Each row is a point on a tangle of strands that fork, close into loops and nearly touch. The rows are in no order.
(in the rows, 100 means zero)
Two points are linked if the straight distance between their rows is under 118. Some points are linked to none.
q_99: 99 73 98 51 88 146 77 74 112 75 106 76 49 114 112 73 115 100 83 89 67 98 118 138 81 49 125 128 79 38 128 106 137 99 98 79 79 136
q_530: 107 115 64 100 133 128 98 134 88 80 98 118 80 87 94 98 114 108 83 96 107 83 81 49 104 93 87 118 128 94 111 88 87 91 91 84 84 130
q_691: 164 84 107 85 54 100 89 125 130 96 72 90 129 120 108 136 69 92 120 92 82 117 53 121 113 129 98 81 83 117 91 124 87 140 101 89 57 48
q_747: 81 118 95 134 118 84 115 85 64 99 97 126 136 49 81 134 105 109 92 102 167 137 83 45 77 157 114 119 128 60 89 100 53 111 126 118 116 102
q_946: 96 85 83 132 50 101 119 138 104 92 142 116 83 107 92 106 73 85 72 114 80 112 70 116 134 106 89 72 114 130 86 105 83 128 80 87 63 93
q_709: 73 81 126 143 77 99 147 54 124 102 106 80 106 135 85 71 87 76 104 133 71 79 148 165 83 95 93 74 104 138 96 114 100 121 77 118 101 109
q_567: 83 99 91 99 94 110 112 50 107 83 66 115 106 103 114 72 122 62 104 116 120 84 123 108 71 85 95 109 150 51 120 116 96 105 120 165 95 106
q_337: 132 138 110 114 92 91 79 132 70 75 122 81 98 108 83 123 105 90 80 80 117 121 37 34 157 80 131 114 128 145 86 91 95 104 99 81 75 112
q_377: 130 129 100 113 112 111 98 143 77 127 82 81 89 116 60 99 77 78 116 62 101 100 83 33 115 68 84 112 76 164 96 52 107 98 79 62 89 104
q_827: 103 123 108 86 119 95 84 116 46 81 102 98 130 149 133 134 127 112 89 77 142 113 89 77 149 86 140 97 57 130 75 125 61 104 99 98 110 84
q_321: 96 129 78 140 69 139 75 114 128 121 89 72 75 129 79 92 97 89 74 70 108 95 113 48 47 102 103 131 101 103 65 84 83 111 100 97 79 117
q_511: 134 75 112 133 143 43 133 43 73 105 151 59 112 79 109 108 93 103 114 122 77 84 108 107 131 58 143 83 127 107 135 97 121 72 81 87 118 103
q_317: 106 86 109 159 33 106 102 123 121 96 102 94 126 142 77 88 87 53 98 108 124 90 108 92 102 46 116 75 118 138 70 129 71 114 98 150 52 109
q_22: 79 104 83 119 149 66 96 64 71 148 89 67 90 98 96 86 95 92 107 102 80 115 158 71 58 79 100 130 116 106 116 61 129 71 105 82 140 91
q_248: 94 65 84 91 73 96 120 69 59 87 57 106 124 145 117 105 90 51 134 120 108 95 118 129 80 76 89 79 105 86 117 109 88 118 76 123 98 90
q_573: 106 111 97 71 91 127 83 117 114 113 84 103 77 82 92 84 102 73 127 63 93 82 104 80 83 77 66 105 95 100 121 57 123 88 109 81 85 111
q_273: 82 134 134 94 74 86 59 81 91 103 83 76 109 117 106 100 123 66 124 65 135 109 122 87 88 90 96 101 117 134 89 66 89 84 139 127 116 61
q_72: 70 123 82 121 109 124 86 74 117 118 54 104 86 101 88 97 110 92 84 116 144 92 122 84 40 137 85 141 113 46 81 115 76 120 116 130 109 115
q_881: 129 125 123 55 134 93 106 125 109 56 113 110 102 89 104 92 129 141 87 122 75 96 24 101 172 112 115 92 93 121 123 123 122 102 88 77 99 127
q_409: 73 110 56 121 166 115 110 149 78 97 128 99 89 83 129 88 122 135 54 90 66 98 130 56 115 97 94 87 125 132 102 77 75 87 83 96 133 153
q_419: 146 121 140 92 148 58 106 73 78 89 137 64 105 86 104 107 129 126 101 95 93 103 77 74 162 90 140 109 100 127 124 92 138 74 102 84 116 94
q_675: 95 72 45 102 80 130 108 191 93 111 97 138 88 101 78 96 74 101 96 106 98 86 86 86 123 102 63 53 84 116 95 110 61 111 63 80 76 112
q_191: 113 134 157 115 121 42 102 76 78 117 126 73 109 99 111 107 108 104 108 97 86 109 107 91 150 75 111 82 98 156 98 67 130 77 112 98 105 69
q_752: 96 125 115 85 141 137 130 104 113 93 34 132 128 80 74 91 124 78 142 106 141 58 91 78 82 115 61 109 101 79 107 105 108 75 103 138 117 94
q_770: 107 123 120 86 113 110 84 90 95 124 67 64 118 165 127 109 112 100 128 91 86 87 147 112 88 100 101 103 40 147 78 104 101 97 110 105 126 78
q_400: 94 59 85 96 83 76 99 50 72 112 107 99 81 111 122 99 67 73 95 132 78 120 108 137 79 91 108 92 102 80 129 92 123 108 87 85 108 101
q_230: 97 120 88 131 117 65 102 87 37 128 88 121 119 88 104 137 89 102 98 109 118 142 77 66 99 141 91 125 108 116 89 84 100 108 91 79 112 89
q_586: 92 97 105 48 136 63 113 123 65 104 87 160 121 37 115 103 117 125 145 67 107 113 95 83 114 124 55 80 84 96 123 84 111 77 102 83 130 74
q_980: 111 71 91 130 19 96 83 128 130 118 83 96 142 145 68 103 87 62 131 97 132 99 110 103 82 84 106 71 107 127 65 133 55 113 112 167 58 85
q_616: 98 101 67 102 141 116 95 95 71 97 101 95 80 83 102 96 107 99 74 90 97 106 100 51 96 82 105 140 135 66 116 57 111 84 97 83 114 139
q_862: 71 49 100 132 108 70 169 60 96 94 117 129 113 80 101 81 87 72 114 143 73 87 143 148 78 110 82 67 135 75 120 109 112 101 78 127 105 109
q_665: 85 98 96 56 72 104 39 119 129 131 74 97 74 108 120 107 93 103 107 68 89 111 124 126 61 135 64 123 78 92 89 92 105 111 118 77 111 77
q_687: 109 143 123 74 90 149 72 168 157 123 98 83 81 126 109 80 106 130 104 50 84 80 77 80 101 128 89 101 46 142 71 111 107 106 118 101 100 102
q_832: 78 82 92 121 115 85 152 58 85 80 86 136 121 87 127 81 119 73 102 115 104 87 132 110 70 101 92 77 136 57 115 120 92 94 96 150 107 113
q_893: 131 80 74 91 46 113 98 94 104 73 107 103 95 114 113 135 59 99 67 139 64 126 33 145 108 111 117 101 101 92 102 127 109 138 74 72 74 96
q_566: 138 81 90 79 131 91 123 61 66 82 89 97 109 105 95 100 100 100 126 126 92 75 70 116 121 75 129 86 78 58 141 117 137 83 69 71 84 116
q_769: 133 134 116 96 119 92 94 124 98 117 98 87 78 76 60 98 91 90 126 70 94 107 85 45 118 85 81 117 96 163 116 34 130 87 101 53 102 101
q_494: 101 102 129 101 84 131 138 116 114 74 106 108 120 142 105 96 96 86 85 133 97 72 90 146 126 91 127 67 70 108 82 165 76 146 88 121 84 98
q_399: 115 68 99 53 140 93 107 83 92 71 108 124 84 41 98 81 115 156 108 102 78 95 70 124 118 82 122 127 106 27 147 123 134 73 88 71 96 131
q_448: 88 95 102 52 83 113 57 108 114 127 71 92 68 94 104 78 102 78 139 53 96 108 136 111 51 100 49 119 100 92 113 57 128 93 128 84 121 83
q_979: 102 66 80 63 100 149 117 82 109 65 112 101 72 101 98 80 92 118 83 142 76 91 93 162 95 71 132 122 67 28 135 128 120 97 78 72 87 139
q_137: 107 80 67 66 120 148 116 90 75 42 97 119 84 114 124 103 112 134 70 127 91 93 71 121 120 92 130 115 77 43 130 133 114 100 72 74 88 137
q_167: 92 43 89 93 150 98 153 77 85 73 123 116 104 37 106 76 113 103 122 107 76 76 118 104 113 65 120 99 120 40 158 95 111 58 86 112 107 137
q_758: 91 117 86 73 117 93 76 113 62 55 133 127 103 101 134 112 138 141 63 78 120 112 73 88 131 109 129 106 104 80 99 124 88 100 104 89 103 113
q_973: 127 106 111 73 126 106 129 66 106 49 79 135 116 74 98 109 119 101 108 115 122 85 39 86 136 78 105 124 119 38 129 129 125 85 106 109 69 118
q_449: 104 92 65 132 123 85 116 125 40 118 88 100 107 119 115 110 82 109 77 115 78 102 113 76 106 89 79 91 77 144 82 80 101 107 56 73 109 99
q_476: 114 59 118 103 83 64 138 99 60 110 95 95 134 123 95 107 72 59 155 120 98 106 119 154 124 70 82 60 80 139 116 86 104 110 59 95 104 82
q_70: 88 113 94 101 67 94 56 128 143 81 118 108 88 43 91 102 103 101 87 71 142 118 89 62 98 102 77 96 159 89 91 71 77 98 147 106 90 101
q_50: 103 89 144 65 95 80 96 31 123 82 124 83 104 90 94 70 122 109 132 116 87 82 120 160 105 92 132 92 99 56 122 145 125 89 110 119 123 81
q_783: 73 73 94 59 110 142 109 132 109 76 134 119 76 115 119 80 108 123 76 88 72 97 119 165 113 101 115 82 46 73 105 126 95 114 86 77 114 114
q_792: 121 95 136 67 80 82 94 40 135 116 126 64 102 96 86 77 96 115 134 123 68 77 126 177 88 104 116 89 72 84 123 131 123 99 96 84 112 93
q_794: 106 143 110 100 169 141 131 119 119 106 48 113 110 90 68 92 113 105 129 101 122 54 78 59 99 124 68 123 79 98 95 106 107 88 93 117 107 111
q_991: 122 120 103 119 86 102 78 167 72 120 92 81 116 124 79 106 89 70 117 53 117 102 85 40 134 55 97 85 63 175 81 70 85 100 90 87 90 76
q_445: 92 88 104 102 142 113 98 93 109 89 144 80 60 83 123 72 124 134 79 80 60 93 156 101 98 53 122 107 119 86 110 86 115 77 114 99 129 126
q_768: 76 102 48 104 115 114 92 92 99 99 72 131 99 82 91 100 99 94 67 109 148 116 95 66 46 134 98 140 132 17 98 114 64 119 120 116 104 129
q_779: 91 110 101 104 36 83 60 95 115 99 92 83 102 107 90 100 94 47 113 69 146 120 109 73 72 75 95 91 129 112 92 72 75 100 130 127 83 81
q_934: 92 103 110 84 44 99 78 115 128 81 100 109 95 61 88 86 97 45 106 63 125 110 94 75 86 70 82 89 156 89 112 67 93 89 126 131 81 95
q_349: 85 90 123 77 75 69 97 72 74 86 102 112 105 93 109 89 115 66 145 81 99 108 135 122 104 73 87 71 133 108 133 88 109 85 113 131 116 70
q_572: 88 97 85 66 124 74 96 99 49 78 106 142 112 58 132 112 126 122 88 61 125 128 82 69 108 110 111 115 118 65 120 94 102 89 116 84 114 98
q_308: 98 73 124 102 106 103 157 70 111 77 150 83 131 115 65 43 81 66 108 137 86 70 103 189 123 101 150 82 67 91 118 116 108 97 65 69 102 121
q_689: 98 94 80 144 116 65 120 86 53 140 65 127 130 86 113 127 72 115 96 132 102 115 99 79 71 158 70 113 86 108 79 93 110 119 74 87 110 88
q_987: 82 79 129 81 123 109 143 86 106 89 116 96 115 117 76 53 103 81 139 129 93 78 134 175 120 98 119 70 57 87 129 134 100 92 77 109 126 113
q_440: 108 73 50 123 42 113 94 117 97 83 126 109 88 121 95 126 52 109 54 138 89 123 40 121 114 117 113 84 132 100 84 136 84 132 72 85 58 102
q_949: 62 106 107 119 64 92 72 147 101 130 147 97 61 109 132 99 84 113 77 75 79 127 129 110 120 111 86 64 92 151 67 72 79 102 105 88 109 72
q_233: 74 122 94 115 113 83 74 122 74 135 122 103 84 111 149 112 113 140 84 84 95 124 138 94 112 119 90 101 76 141 72 71 89 90 106 79 128 71
q_963: 123 105 120 77 148 82 103 91 103 131 118 71 100 83 88 67 91 116 159 95 95 49 102 116 137 73 100 59 53 113 143 101 122 54 72 66 114 101
q_386: 77 148 132 113 95 91 76 76 102 109 89 65 94 90 86 92 119 70 108 65 120 128 123 69 76 87 99 145 137 111 101 46 104 89 134 115 128 74
q_176: 110 91 116 71 88 132 121 115 111 70 142 88 100 126 99 103 91 119 67 110 60 105 84 176 122 114 149 94 47 101 97 134 102 129 79 62 110 102
q_402: 80 108 118 117 119 86 105 102 94 86 157 83 69 98 128 97 118 111 69 78 75 102 135 92 134 55 131 82 119 136 110 74 102 93 112 97 128 101
q_145: 98 111 137 101 37 100 75 145 141 117 132 93 70 115 121 103 77 93 107 58 82 111 97 107 106 100 85 71 79 163 82 73 102 105 113 96 78 65
q_649: 89 86 46 85 79 115 69 144 126 122 87 146 88 93 86 105 93 127 92 108 141 104 86 84 73 156 71 92 95 60 75 119 65 117 113 103 87 97
q_936: 93 82 121 102 102 108 135 76 143 81 131 98 67 82 105 87 106 100 80 117 73 84 103 128 114 86 95 80 124 91 119 109 117 104 98 99 85 120
q_591: 81 117 75 129 112 88 111 116 62 114 77 120 118 48 49 130 68 107 110 107 160 160 66 36 69 162 80 114 132 80 98 94 46 115 103 98 109 97
q_744: 54 59 111 131 106 87 150 80 116 98 137 108 100 106 96 66 85 81 90 131 68 89 163 159 85 100 97 68 115 98 105 96 102 113 74 108 118 110
q_269: 123 84 106 87 100 91 99 64 65 111 65 62 129 161 118 129 86 98 116 116 77 98 134 134 88 86 107 102 55 135 93 100 112 107 87 94 114 76
q_54: 103 88 143 46 133 86 91 62 108 67 107 117 99 70 110 76 144 132 127 89 106 74 117 127 103 103 122 108 103 38 112 150 135 77 118 131 127 81
q_681: 58 128 95 82 121 101 71 127 84 147 86 107 97 92 117 99 123 124 117 65 110 121 154 90 77 133 55 106 73 110 79 67 94 83 111 92 142 58
q_378: 133 98 87 130 79 113 107 94 112 118 59 99 110 132 99 118 78 99 93 124 83 94 93 102 93 123 78 112 81 121 66 113 105 128 82 96 86 93
q_333: 88 75 118 70 102 81 104 48 102 91 87 107 106 70 95 60 119 74 168 94 98 84 133 117 83 77 85 92 155 75 152 83 131 69 123 146 122 96
q_360: 107 110 58 107 96 121 94 118 130 114 69 143 90 96 92 103 88 127 75 141 102 88 57 83 80 168 64 114 107 78 76 121 84 128 97 88 79 103
q_385: 120 51 88 134 142 50 159 54 47 102 136 95 132 67 106 114 91 110 118 140 73 86 97 107 108 73 119 71 113 99 135 108 132 74 63 95 104 114
q_686: 112 95 98 71 113 101 107 49 121 112 38 105 102 96 84 83 106 79 144 128 93 74 96 111 61 120 72 115 97 53 131 105 134 92 101 105 105 107
q_76: 88 90 36 143 67 123 63 114 137 126 89 97 79 122 73 90 86 97 57 106 120 100 104 55 48 113 109 120 112 73 64 103 73 114 118 98 70 129
q_219: 88 122 138 150 112 51 109 96 79 113 111 96 120 97 124 109 92 101 96 106 87 104 140 98 132 80 84 84 102 169 75 74 102 95 100 116 118 73
q_585: 77 82 64 93 72 125 82 123 97 79 129 112 65 119 117 107 104 93 62 86 110 101 109 105 97 70 122 89 110 71 97 107 78 115 101 92 83 117
q_281: 70 121 95 84 118 100 85 125 103 122 81 131 103 58 100 95 115 103 116 72 135 107 124 81 69 143 47 96 104 82 96 78 91 90 117 111 128 74
q_611: 93 135 140 81 97 91 75 89 102 118 90 78 105 125 120 90 133 91 129 72 103 96 133 118 99 95 90 102 73 128 87 99 116 90 130 120 129 66
q_322: 116 71 123 64 71 73 94 54 118 103 140 90 81 65 92 90 85 109 115 113 72 107 90 165 105 107 103 97 86 72 138 105 144 99 94 55 103 89
q_21: 94 122 80 131 102 95 111 102 125 103 78 130 115 93 74 123 107 109 70 141 143 100 66 63 85 169 85 126 125 83 60 136 73 125 116 122 81 109
q_880: 109 92 87 139 77 99 93 130 81 87 86 100 125 121 81 96 91 70 86 97 143 81 95 54 107 55 102 89 104 124 74 105 64 104 95 131 75 106
q_75: 87 84 67 141 92 82 72 61 40 122 87 92 120 139 147 141 68 105 46 142 111 134 89 96 85 122 128 132 93 102 65 111 98 122 80 96 107 88
q_714: 87 69 131 77 73 61 124 84 70 111 96 103 122 113 102 96 95 65 168 100 95 99 129 145 111 81 76 43 94 147 123 87 104 94 87 115 113 59
q_87: 122 121 86 90 155 104 103 93 100 82 102 120 90 73 99 104 131 162 76 141 71 104 56 91 113 154 104 126 117 87 111 121 131 94 81 75 99 140
q_350: 138 75 133 96 51 89 102 106 139 119 96 81 103 118 102 131 56 92 120 109 51 125 83 154 114 114 90 78 65 143 89 97 105 138 87 79 77 45
q_276: 119 105 123 79 135 114 148 99 132 55 101 119 107 52 99 104 128 101 97 98 103 83 48 86 149 70 106 105 154 68 136 117 110 67 119 121 85 128
q_459: 106 99 109 101 86 120 114 89 93 83 90 95 125 155 131 121 103 107 85 116 91 84 110 142 101 111 120 81 60 95 70 156 72 130 89 124 110 81
q_237: 107 124 83 136 165 103 138 145 102 115 86 121 116 61 106 97 104 138 88 118 84 75 89 62 118 133 55 88 111 137 81 94 75 108 82 117 107 132
q_44: 121 98 106 45 135 88 86 105 114 135 93 92 101 71 100 87 99 138 150 89 91 81 97 117 117 111 67 87 54 106 130 95 132 68 80 52 123 86
q_966: 96 92 87 115 118 72 118 97 27 92 122 121 107 101 129 121 99 119 78 99 88 109 114 88 123 82 112 80 98 124 106 92 103 93 75 84 116 92
q_623: 129 105 93 91 111 99 102 64 110 118 45 90 102 111 90 106 88 92 115 127 91 83 86 107 74 129 74 122 75 85 97 96 129 116 94 91 101 102
q_654: 114 74 103 72 52 124 129 103 145 75 148 103 61 76 71 84 68 95 71 132 57 116 53 158 104 106 111 104 102 80 134 98 134 121 83 34 65 121
q_299: 84 89 99 144 29 80 47 85 123 138 80 81 122 141 68 111 78 81 101 111 149 142 129 74 57 117 129 112 105 109 57 83 57 109 143 139 92 86
q_151: 114 124 112 94 170 106 104 113 83 117 98 67 104 107 97 75 106 107 134 86 91 66 111 75 142 59 106 77 42 136 124 79 123 62 80 72 113 120
q_493: 98 89 105 60 59 114 78 65 139 102 73 90 83 118 121 104 98 98 116 100 83 107 123 154 62 120 81 105 87 76 101 115 116 124 113 102 101 83
q_787: 116 118 96 137 98 97 81 154 45 97 97 85 132 102 74 107 98 78 91 65 150 112 92 33 133 61 105 92 90 149 70 77 57 103 88 96 97 88
q_383: 112 109 121 85 129 113 123 108 142 74 91 111 101 39 83 96 116 77 113 82 89 78 76 84 131 61 84 99 138 93 132 73 112 69 122 119 87 113
q_114: 65 95 156 93 105 90 118 87 111 95 148 92 87 118 123 71 116 99 99 90 72 91 150 157 123 97 117 65 74 116 95 117 104 102 113 117 134 80
q_630: 115 128 122 90 52 116 64 176 153 138 108 86 101 106 101 106 82 118 115 51 98 104 68 88 119 126 97 77 62 150 67 101 78 114 117 112 84 68
q_539: 79 132 130 109 54 114 64 97 156 94 106 76 84 113 108 81 136 89 93 65 129 85 124 94 60 101 98 107 124 114 69 105 100 92 140 156 87 101
q_295: 80 89 84 144 51 69 47 109 99 153 85 94 101 102 53 132 55 97 86 124 151 170 94 59 77 138 122 115 107 98 55 71 61 111 140 113 105 84
q_921: 125 99 99 63 138 95 103 77 110 75 123 106 87 62 95 85 118 175 90 128 66 92 68 134 120 120 111 112 96 68 131 123 133 86 77 55 106 126
q_507: 96 106 71 141 93 99 88 82 64 105 83 99 114 147 134 134 97 131 51 130 122 113 100 95 77 142 116 120 85 84 49 127 79 114 88 114 99 90
q_282: 83 145 103 138 108 128 85 115 142 124 97 90 83 101 67 91 106 107 78 77 116 87 121 53 73 120 84 116 110 113 55 92 71 105 122 122 90 118
q_256: 122 134 113 85 181 123 121 109 95 112 68 87 106 108 83 86 116 115 129 106 108 53 87 70 114 97 92 106 45 111 107 97 129 82 87 78 111 124
q_80: 92 100 105 75 140 114 120 73 132 98 53 118 112 80 92 73 127 105 149 118 104 52 110 111 84 106 70 106 93 59 128 113 128 65 103 128 112 115
q_813: 132 54 80 142 149 49 165 54 59 119 103 91 146 46 108 127 99 90 109 130 68 104 98 73 96 82 113 105 147 93 126 73 113 72 97 111 130 128
q_31: 106 103 86 106 124 57 93 87 75 130 90 89 90 88 96 100 87 94 119 108 80 106 141 84 95 79 79 91 109 140 109 47 127 73 91 76 120 87
q_395: 97 103 99 113 93 90 84 95 76 100 78 105 136 151 140 145 104 122 88 106 139 105 117 114 96 135 118 91 61 103 48 145 53 120 98 121 98 72
q_840: 126 98 122 61 73 117 87 130 112 98 99 61 110 153 115 112 75 75 137 50 72 101 106 126 103 68 118 82 52 143 109 87 103 106 95 84 77 80
q_620: 122 89 96 82 73 89 103 69 130 92 168 84 78 64 68 88 78 134 76 135 46 112 66 171 114 118 122 109 106 87 138 111 144 104 75 32 95 118
q_229: 95 86 23 137 102 114 83 112 90 110 86 117 96 100 61 103 75 95 65 133 151 118 85 42 60 121 107 121 125 44 89 109 58 117 107 113 94 132
q_74: 108 99 60 123 100 90 91 130 42 77 90 102 125 81 54 123 84 77 82 95 164 133 65 25 107 91 126 117 137 81 95 77 62 107 94 99 96 104
q_436: 115 122 136 47 94 132 88 142 120 94 102 70 85 128 109 88 107 79 133 39 86 70 89 102 115 48 113 74 50 148 112 88 120 86 102 108 96 103
q_700: 81 86 56 110 60 126 58 110 127 88 121 94 56 116 114 103 89 111 37 101 117 112 93 84 63 92 113 119 126 57 84 107 82 118 122 89 59 133
q_947: 110 101 118 61 113 123 104 120 128 89 97 93 74 58 77 74 108 80 140 62 91 72 87 92 118 47 84 99 104 93 140 66 140 56 109 97 84 123
q_467: 65 130 88 159 103 114 94 89 139 117 81 92 96 99 78 111 93 96 79 111 124 97 131 75 59 137 75 125 140 98 57 87 73 102 122 139 107 109
q_962: 76 98 115 87 69 115 93 60 135 86 78 101 87 98 99 58 122 68 128 98 95 82 125 121 59 76 72 105 150 72 129 88 113 95 140 155 94 106
q_8: 93 61 51 132 28 58 25 113 85 136 108 90 94 123 95 139 48 88 66 121 125 165 80 74 96 116 133 104 119 103 63 77 75 102 125 92 89 88
q_536: 105 101 128 49 147 67 90 99 95 112 78 128 110 43 93 90 119 121 171 80 106 86 91 103 117 119 60 84 77 89 136 85 134 51 108 86 128 74
q_659: 85 61 61 120 45 72 47 92 60 122 109 103 95 124 142 147 55 104 62 130 107 152 78 111 102 123 114 105 108 101 77 90 81 125 91 94 102 69
q_696: 71 125 104 109 126 81 114 95 84 108 80 131 134 51 101 124 123 112 109 76 140 121 109 64 79 149 78 111 121 79 95 90 74 98 124 119 128 77
q_201: 103 100 107 82 51 152 80 109 154 79 85 99 103 152 110 106 103 87 99 91 119 79 107 132 67 105 119 91 84 90 79 158 73 120 122 139 71 97
q_89: 97 95 36 92 97 135 89 173 108 133 76 137 109 100 73 92 95 107 107 99 132 84 97 63 89 126 54 70 81 94 81 92 54 102 83 104 90 94
q_910: 105 112 77 80 123 133 92 117 74 41 119 117 88 128 131 107 137 144 45 109 104 96 58 104 132 108 144 112 88 76 103 162 87 104 84 89 95 135
q_680: 117 96 121 84 91 119 135 87 123 70 152 81 114 108 72 72 92 94 75 133 71 82 86 178 129 94 161 96 53 102 113 122 116 111 80 66 94 126
q_168: 86 83 98 82 54 132 118 133 135 53 162 117 53 98 90 93 91 87 63 96 78 111 62 139 110 91 119 107 127 87 122 111 103 121 96 61 52 127
q_613: 91 92 95 102 33 141 91 129 137 59 170 101 54 123 102 93 93 109 28 108 89 118 64 125 101 98 140 92 109 100 90 137 78 127 105 87 54 123
q_688: 114 140 145 53 118 144 84 146 151 101 84 79 85 121 101 83 116 116 118 62 92 56 78 93 105 92 102 104 27 128 100 106 131 89 116 115 109 113
q_641: 99 136 99 137 144 105 132 97 130 89 85 123 122 88 110 105 126 142 63 142 112 74 80 81 110 149 91 106 121 101 62 151 80 112 107 138 93 109
q_540: 72 123 111 115 131 93 99 77 78 95 101 114 116 110 132 102 132 123 80 89 116 90 135 91 95 109 107 99 92 94 71 117 87 94 110 121 118 92
q_968: 124 142 110 124 84 88 70 114 105 95 139 68 69 106 89 110 109 119 61 74 87 135 53 45 117 115 129 133 140 149 91 65 110 96 103 66 79 112
q_761: 117 61 132 57 138 86 93 71 118 84 113 104 87 45 95 57 110 147 133 92 84 70 105 128 103 70 110 125 117 12 128 131 127 53 104 108 106 114
q_49: 120 87 133 87 48 94 90 139 119 109 108 79 94 140 116 131 63 84 124 69 67 116 94 123 114 90 100 77 59 161 94 75 103 125 99 73 77 61
q_816: 117 44 99 102 70 95 132 106 40 76 73 106 133 139 107 132 68 38 129 113 99 99 95 146 112 66 96 77 82 107 116 116 88 139 56 107 79 90
q_534: 161 78 89 74 70 122 115 124 112 81 72 99 110 118 97 140 56 92 106 119 71 108 44 120 123 100 105 94 78 105 104 123 103 129 82 66 53 74
q_707: 95 123 110 107 47 120 69 91 162 97 89 82 98 136 81 108 118 86 97 89 153 92 97 88 54 116 115 125 105 94 62 141 76 105 137 153 75 99
q_65: 115 88 97 55 59 148 83 113 156 87 64 93 111 128 111 111 79 99 109 100 75 93 95 149 54 122 97 98 82 70 96 136 92 131 107 102 69 80
q_450: 75 111 138 152 90 56 114 60 83 135 85 78 117 124 121 101 105 98 111 124 81 108 161 117 96 87 85 111 111 153 67 74 109 90 105 128 132 72
q_458: 98 106 94 71 131 65 104 112 37 95 99 137 124 41 113 117 114 104 121 59 118 135 84 67 121 110 82 99 115 105 117 60 104 81 105 75 125 74
q_103: 124 117 87 95 146 109 141 85 77 61 68 139 131 82 92 126 120 92 96 114 140 87 44 61 123 106 110 119 119 51 112 125 109 92 95 114 82 125
q_546: 88 88 101 85 62 142 124 109 131 78 100 120 101 137 106 94 95 65 90 115 118 66 106 130 98 84 100 74 99 83 96 144 69 117 99 134 64 108
q_263: 76 103 126 136 75 76 110 67 96 116 82 79 107 143 108 79 110 83 111 116 84 79 163 134 81 73 75 86 118 156 81 95 100 104 106 140 103 93
q_336: 68 129 105 119 128 89 84 81 93 132 94 81 90 75 104 99 122 81 100 81 96 137 151 73 67 94 83 131 130 97 101 46 102 78 129 104 147 77
q_470: 105 81 84 108 73 130 136 171 109 94 120 130 97 117 82 88 68 85 89 107 85 98 62 115 145 96 90 69 93 117 103 122 80 129 65 83 61 100
q_929: 100 107 88 131 160 94 113 62 82 124 101 77 75 62 84 113 105 103 83 97 77 141 95 56 75 106 110 166 146 73 123 63 113 102 116 90 138 129
q_222: 90 86 88 158 32 90 62 98 121 132 66 83 127 145 86 113 83 85 100 114 124 97 128 95 74 109 103 97 108 120 51 108 58 112 117 147 83 84
q_104: 84 114 101 130 106 51 91 95 24 109 106 106 120 109 122 142 99 114 84 94 124 147 94 66 120 103 123 114 104 126 81 78 96 88 104 83 117 69
q_545: 106 130 117 120 133 83 106 113 101 136 95 78 101 57 79 89 92 83 114 75 88 99 122 62 115 77 57 106 113 161 98 33 108 81 104 93 122 83
q_236: 122 87 89 134 167 62 138 45 73 127 111 72 119 56 91 120 109 99 98 114 71 124 102 59 91 101 118 151 148 85 124 60 121 73 109 114 143 121
q_48: 51 72 74 78 101 115 95 120 76 84 138 132 72 111 142 100 113 118 79 75 100 103 141 138 99 98 114 82 83 63 100 129 78 109 95 95 113 104
q_309: 70 111 162 67 111 108 109 106 132 100 126 83 95 112 95 54 119 86 136 94 86 68 126 155 118 88 109 59 68 112 120 136 113 91 112 134 129 95
q_287: 88 76 94 80 122 122 92 86 84 82 131 93 57 97 116 63 126 115 90 77 71 89 143 122 91 50 119 110 90 54 124 102 124 86 94 90 111 129
q_11: 108 128 109 112 139 104 124 74 130 83 86 117 101 78 102 102 127 135 74 121 93 78 70 90 100 143 89 125 114 83 87 120 110 105 106 102 104 118
q_544: 115 94 66 117 139 128 132 121 90 99 77 122 89 67 87 92 84 92 104 118 82 75 91 66 109 80 65 87 111 105 121 67 112 88 65 77 78 125
q_751: 84 141 112 112 87 94 50 88 103 94 121 69 78 90 93 115 126 104 75 55 137 141 107 63 87 98 126 146 141 88 75 72 87 95 144 94 108 93
q_498: 111 86 80 157 93 79 111 109 75 137 65 105 113 113 93 115 65 101 86 135 79 95 106 91 90 114 54 111 87 145 75 87 111 124 66 81 106 87
q_678: 101 140 111 96 88 100 61 104 125 80 135 90 64 91 110 105 129 125 58 52 109 120 81 74 115 92 115 123 121 105 82 87 104 112 126 82 78 109

A fork is a point with three links, a tip a point with one. Leave the first point through the second and follow the links. Name the first fork or tip that comes.
q_987 / q_308: q_76
q_299 / q_295: q_201
q_862 / q_832: q_248
q_44 / q_963: q_498
q_54 / q_761: q_49

A piece is all that can be reached along the links. How many separate loops has the piece of each point below (a circle has one, a figure eight two, a Y none), and how many tips (points with one link)?
q_696: loops 1, tips 2
q_616: loops 0, tips 2
q_707: loops 0, tips 5
q_910: loops 1, tips 1
q_114: loops 1, tips 1

Name the points in between on the shortest way along the links from the first point to the second, in order.
q_751 / q_299: q_386 > q_336 > q_22 > q_31 > q_545 > q_769 > q_377 > q_991 > q_787 > q_880 > q_317 > q_980 > q_222
q_282 / q_176: q_321 > q_76 > q_700 > q_585 > q_48 > q_783
q_573 / q_507: q_448 > q_665 > q_493 > q_65 > q_201 > q_546 > q_494 > q_459 > q_395
q_87 / q_681: q_11 > q_641 > q_21 > q_360 > q_649 > q_89 > q_675 > q_470 > q_946 > q_440 > q_893 > q_534 > q_691 > q_350 > q_49 > q_145 > q_949 > q_233
